Each row is a point on a tangle of strands that fork and nearly touch. The rows are in no order.
In the rows, 128 means zero.
Points whose rows are less than 76.3 apart are linked; no others are. Some points are linked to none.
q954: [154 142 127  89 162  56 140  75 147 129 105 123 119  94 168 115 167  51
 130 148]
q87: [ 91 108 119 133 126 123 112  92  74 122 137 126 123 161 122  62 133 182
 104 145]
q281: [115 130 158 150 149 136  92  91 164 133 140 108 106 160 173  86 111 128
 132 106]
q706: [164 165 151 126 215 171 151 181 120 148 136 106 110  77 116 221 189  88
 135 183]
q796: [157 123 124 119 138  93 157 135 146 129 109 132 132  76 119 200 164  62
 142 148]
q125: [105 134 152 135 105 114 137 177 117 138 113 152 163 100  91 155 128 145
 136 101]
q524: [108 115 137 140 141 133 124 129  91 140 147 111 110 158 107  96 181 152
 111 159]
q272: [158 155 137  91 171 114 161 160 107 146 125 123 123  83 117 197 189  69
 120 174]
q490: [188 104 118 134 177  92 129  68 167 132 114  94 129  97 170 118 149  67
 156 168]
q426: [108 116  76 126  99 139 120  82 118 112 145 141 101 189 153  71  99 159
  97 117]
q564: [ 99 150 173 123 140 130 163 193  83 165 120 134 146  89  71 154 188 131
 117 131]
q187: [122 139 136 135 124 125 109  80 173 128 129 120 105 166 175  87  97 116
 130  92]
q411: [121 147  63  99  82 113 130  45 140 119 130 149 111 163 179  71  49 140
 112  83]
q556: [113 116 109 142 137 205  95 147 102  92 157 118 134 169 123  63  79 215
 115 136]
q67: [189 139 133 141 205 167 134 160 133 143 144  91 111  87 124 216 198  96
 163 199]
q889: [203 157 119  98 201 137 153 148 146 111 101 111 117  59 151 202 173  33
 133 187]
q932: [186 118 119 142 189 139 128 145 132 146 147  91 121 101 123 193 192 107
 166 204]
q42: [ 99 122 142 145 120 194 118 184 113 107 131 142 149 146  94  98  87 195
 114 108]
q975: [116 105 129 156 101 137 135 164 128 137 123 143 155 118  93 167 114 157
 138 125]
q252: [113 116 101 133 108 119 125  80 128 127 135 135  98 177 150  86 134 137
 110 131]
q911: [ 87 140 159 109 100 124 148 163  73 132 111 151 135 133  69  93 160 150
  98 111]
q354: [109 116 130 146 140 222 105 187 108  92 149 136 141 156  96  86  80 212
 115 125]
q480: [125 130 136 112  98  77 142 138 131 135 108 148 146  94 113 166 142  99
 139 113]
q962: [150 120 124 126 133  65 129  54 169 131 102 122 131 110 172 101 110  78
 144 120]
q627: [ 94 155 159  91 102  93 151 153  78 142 113 149 131 114  80 114 182 124
 107 111]
q750: [114 146  70  95 112 161 119  99 112  98 152 117 148 151 177  75  17 177
 101  81]
q527: [155 118  70 135  80 170 135 105 162 121 147 132 113 176 161 121  47 138
 121  90]
q212: [116 120 134 114 148  98 136 114  84 148 147 111 114 136 117 112 197 121
 112 170]
q800: [146 143 132 105 145  52 129  56 161 134  96 127 122 102 175 101 140  59
 139 120]
q155: [142 108  93 121 106  66 144  60 140 133 123 139 120 128 148 121 141  92
 132 144]
q413: [138 129 167 154 179 147 123 154 142 150 148 100 119 109 126 169 176 113
 144 162]
q731: [ 87 151 153 100 122  67 121  88 102 132 114 136 122 132 140  86 150 123
 115 107]
q418: [156 118 139 145 149 134 137 138 152 138 128 109 115 118 128 184 168  91
 150 151]
q955: [178 139 111 107 131  92 172 134 151 115  98 139 116  70 124 206 171  36
 144 151]
q532: [128 113 113 131 137 105 122  74 130 138 142 118  91 164 149  96 169 115
 118 149]
q671: [137 112  90 139  82 174 124 134 144 110 143 140 118 176 137 125  74 152
 116 101]
q562: [ 96 145 155 100 143  61 126 103 103 139 116 127 134 109 134 104 163 108
 115 127]
q694: [112 135  92  96  75  67 128  55 127 119 115 160 134 134 155  91  79 127
 121  98]
q280: [115 136  53 100  88 143 132  72 122 100 145 144 107 179 171  65  61 162
  95  97]
q749: [120 120 174 149 178 135  94 123 134 149 155  92 122 134 148 110 163 143
 141 160]
q163: [139 157 168 157 174 168 140 166 161 137 122 105 105  95 128 214 172  77
 153 134]
q623: [192 164 120  76 185 106 157 143 137 115  96 127 119  64 146 193 175  28
 116 172]
q306: [108 127 108 124 136 191 100 146 107  93 157 118 153 147 144  70  43 206
 109 114]
q635: [176 109 120 131 168 101 141 134 145 137 118 110 152  69 131 188 156  79
 155 177]
q681: [104 113  73 110  98 139 120 118  89  99 137 145 151 156 129  83  66 188
  98 124]
q195: [125 121 115 131  72 117 151 132 139 126 124 155  96 153 112 147 149 108
 122 105]
q843: [190  95 113 149 164 104 119  86 163 142 124  87 139 103 158 143 144  87
 170 176]
q325: [ 88 140 136 111  78 131 147 169  83 110 107 174 137 135  62  97 129 167
  99  99]
q337: [115 115 151 163 143 172 147 191  95 154 137 123 133 121  69 151 181 165
 134 152]
q172: [109 127  84 112  71 125 133 107 116 107 133 162 112 175 131  91 101 149
  99 101]
q404: [ 88 139 138 125 111 167 123 149  87  98 120 148 116 174  97  56 117 175
  85 106]
q971: [126 167 180 109 150  95 134 157 150 136 104 128 128  88 128 162 163  79
 140 101]
q416: [128 139 148 116 101  77 121  98 164 131 104 138 139 116 155 125 103  96
 149  87]
q372: [143  87 112 172 127 142 128 150 132 144 139 117 152 117 101 191 137 147
 165 164]
q99: [137  90 106 163 101 141 128 144 136 134 132 135 153 125 111 169 100 154
 146 136]
q298: [110  95  89 125 101 123 117 121  90 118 137 144 164 140 116 103  87 185
 113 141]
q151: [158 102 125 161 134 128  99  79 171 142 131  97 143 133 170 116  69 134
 159 130]
q57: [174 123 122 110 184  85 134  77 151 130 120 100 115  94 169 119 173  54
 134 172]
q964: [128 121 125 134 107 107 133 113 152 131 124 133 106 145 132 137 144  99
 128 113]
q701: [108 133 174 157 135 164 109 159 150 135 141 121 107 153 128 125 144 138
 131 111]
q605: [ 98 116 134 141 146 131 105  95  88 128 146 110 104 168 132  64 157 167
 114 147]
q648: [108 142 113 105  68 128 124 150 118 104 117 171 151 141 112 120  70 155
 117  69]
q191: [154 116 128 134 117  81 130  82 173 132 101 126 141 103 156 135  99  83
 151 116]
q696: [ 92 133 184 166 140 192 127 196 120 133 137 135 122 132  87 121 147 167
 124 109]
q201: [154 137  74 125  97 161 124  73 174 124 143 126 100 181 183  97  51 131
 120  85]
q3: [113 149 167 123 131  85 109 109 157 136 110 125 133 120 153 111 117 106
 141  87]
q583: [186  96 114 149 175 122 116 115 150 142 137  84 133 106 136 163 169 107
 174 196]
q62: [129 124 110 127  72 113 131 130 155 123 110 152 144 130 126 159  76 124
 142  87]
q250: [115 112 124 149 121 166 105 118 133 117 149 119 111 183 141  91 116 164
 117 125]
q396: [102 116 164 164 139 179 126 183 101 137 136 129 135 132  79 117 149 178
 126 138]
q451: [105 145  84 100 125 187 109 131 108  79 153 122 146 151 161  67  31 188
  97  88]
q709: [ 95 136 162 130 114 121 152 185  93 150 114 147 154  98  72 149 158 149
 124 118]
q644: [113 111 114 146 130 186  97 131 115 110 159 120 112 182 133  76  99 194
 114 130]
q743: [145 106 126 139 137 108 129 109 147 140 130 117 125 126 136 143 151 100
 142 145]
q294: [101 111 131 144 116 167 117 156 113 116 135 137 146 151 105 111 100 180
 117 118]
q969: [102 112 109 121  72 119 139 156  91 117 121 168 147 134  82 118 111 163
 107 117]
q340: [106 145 139  98  78  86 157 158  94 134 111 164 125 114  78 141 171 119
 118 109]
q203: [164 111 126 144 112  95 140 110 177 129  94 128 149  93 138 174 108  76
 163 114]
q106: [121 129 169 146 179 146 114 151 122 154 155  95 116 124 121 135 183 139
 138 158]
q287: [153 115 119 142  80 104 137 122 175 128 101 140 145 114 127 171  83  98
 157  95]
q259: [ 71 151 152 106 108 136 115 145  85 100 111 154 129 152  94  56 107 177
  95  92]
q700: [169 148 155 145 189 159 144 155 169 126 118 103 106  82 138 219 174  56
 158 152]
q333: [119 110  92 137  80 185 140 165 114  95 137 153 111 178  88 119 110 167
 100 115]
q383: [138 127 126 104 154  81 143 105 101 142 135 117 122 117 127 131 189  91
 112 175]
q887: [123 111  91 109  81  67 142  60 127 128 120 152 125 138 144 104 122 111
 123 129]
q60: [105 144 102 103  85 161 130 168 102  87 123 169 156 142 107  91  63 182
 102  80]
q68: [151 169 156 121 190 163 165 190  94 161 140 115 113  90  97 213 198 106
 122 176]
q878: [163 133 116  86 174  72 149 113 107 140 127 117 130  87 140 148 184  66
 116 184]
q90: [138 125 113 132 111 130 106  90 152 130 133 115 154 129 175 105  25 151
 135  96]
q105: [130 139  90 110  79  97 125  67 147 126 117 150 128 153 163  97  64 127
 127  89]
q912: [108 125  89 107 101 172 125 157  92  83 137 152 150 152 108  79  63 191
  93 107]
q400: [176 151 121  72 170  70 153 120 130 124 100 132 130  66 146 162 172  36
 121 168]
q986: [140 104 122 164 135 144 149 165 117 147 138 126 139 104  86 202 168 130
 154 164]
q855: [ 94 147 178 140 119 156 128 177 122 131 123 135 113 142  95 119 154 136
 115  97]
q393: [ 91 141 141 112 103  89 119 104 113 128 120 143 126 146 132  88 128 139
 111  96]
q113: [117 110 121 121  92  87 137 129 120 134 119 150 152 120 115 140 120 128
 128 122]
q757: [119 122  96 111  58 113 144 122 125 112 125 175 111 159 113 124 122 128
 114 104]
q303: [110  98 104 128  88 103 135 128  95 133 132 146 153 130 101 125 125 158
 115 142]
q178: [ 80 150 145 105 100 108 109 133 104 114 115 151 132 142 115  81 107 163
 106  81]
q205: [108 126 165 145 159 123  94 102 139 140 143 101 118 144 157  92 139 135
 133 133]
q716: [192 139 138 126 204 140 137 141 169 121 110  92 113  71 156 189 170  47
 156 169]
q622: [135 138 139 110 113  82 158 154 132 139 102 145 141  80 109 192 162  77
 143 124]
q122: [139 112 136 164 151 169 149 185 103 154 145 115 129 109  77 188 190 149
 147 173]
q232: [114 151 188 129 145 102 116 141 158 138 114 122 136 102 142 139 138  99
 142  93]
q754: [129 145 110 132 104 145 113  81 167 124 136 130 101 181 176  86  69 130
 117  84]
q467: [155  96 117 169 140 143  89 101 158 142 150  95 140 140 152 124  92 159
 166 151]
q324: [124 158 162 110 166 144 170 193  80 167 127 123 131  82  78 188 195 111
 117 157]
q321: [101 121 131 133 116 141 101 137 124 124 133 128 161 135 135 103  67 175
 123 107]
q552: [134 173 182 134 179 155 151 182 139 142 123 114 108  90 117 204 182  82
 136 135]
q226: [110 133 138 127  87 133 121 148 143 120 118 153 135 138 113 140  97 139
 129  82]
q19: [108 127 112 122 119 135  99 107 126 117 137 119 153 141 163  92  44 173
 124  98]
q317: [121 112  91 132  76 170 135 159 132 103 136 156 124 161 108 133  87 155
 110  98]
q883: [141 122 135 146 125 119 105  83 172 137 123 110 145 130 174 116  54 124
 148 103]
q492: [ 85 123 125 130 123 161 116 122  74 101 133 136 111 178 110  46 127 187
  88 129]
q798: [130 166 187 119 165 120 141 168 140 147 119 118 127  89 125 181 172  84
 131 122]
q457: [161 100 125 166 158 144  75 105 149 145 161  79 129 143 143 112 127 174
 188 178]
q350: [126 122 175 177 150 186 102 149 171 140 149 104 105 143 134 145 132 140
 155 128]
q660: [133 112 156 160 178 149  78 119 137 149 170  82 117 137 141 103 152 165
 170 171]

A fork is a point with three links. Follow the links from the first point to the second and name the forks in between, in order.
q796; q800 | q303 q191
q623; q962 | q191
q172; q660 | q749
q451; q90 | q556
q911; q955 | q303 q796
q105; q754 | q426 q749
q226; q325 | q303
q252; q106 | q426

Follow the links from the first point to the second, and from the first to the third. Name the last point that the two ways share.
q413; q19; q671 | q749
q201; q694; q644 | q749
q889; q648; q67 | q191
q62; q163; q583 | q191
q480; q627; q954 | q303
q627; q203; q796 | q303
q457; q887; q532 | q426

A fork is a point with three links, a tip a point with one. Leave the first point through the second and follow the links. Name the first fork or tip that comes.
q19; q90 | q749
q749; q205 | q333
q492; q87 | q191
q889; q623 | q562
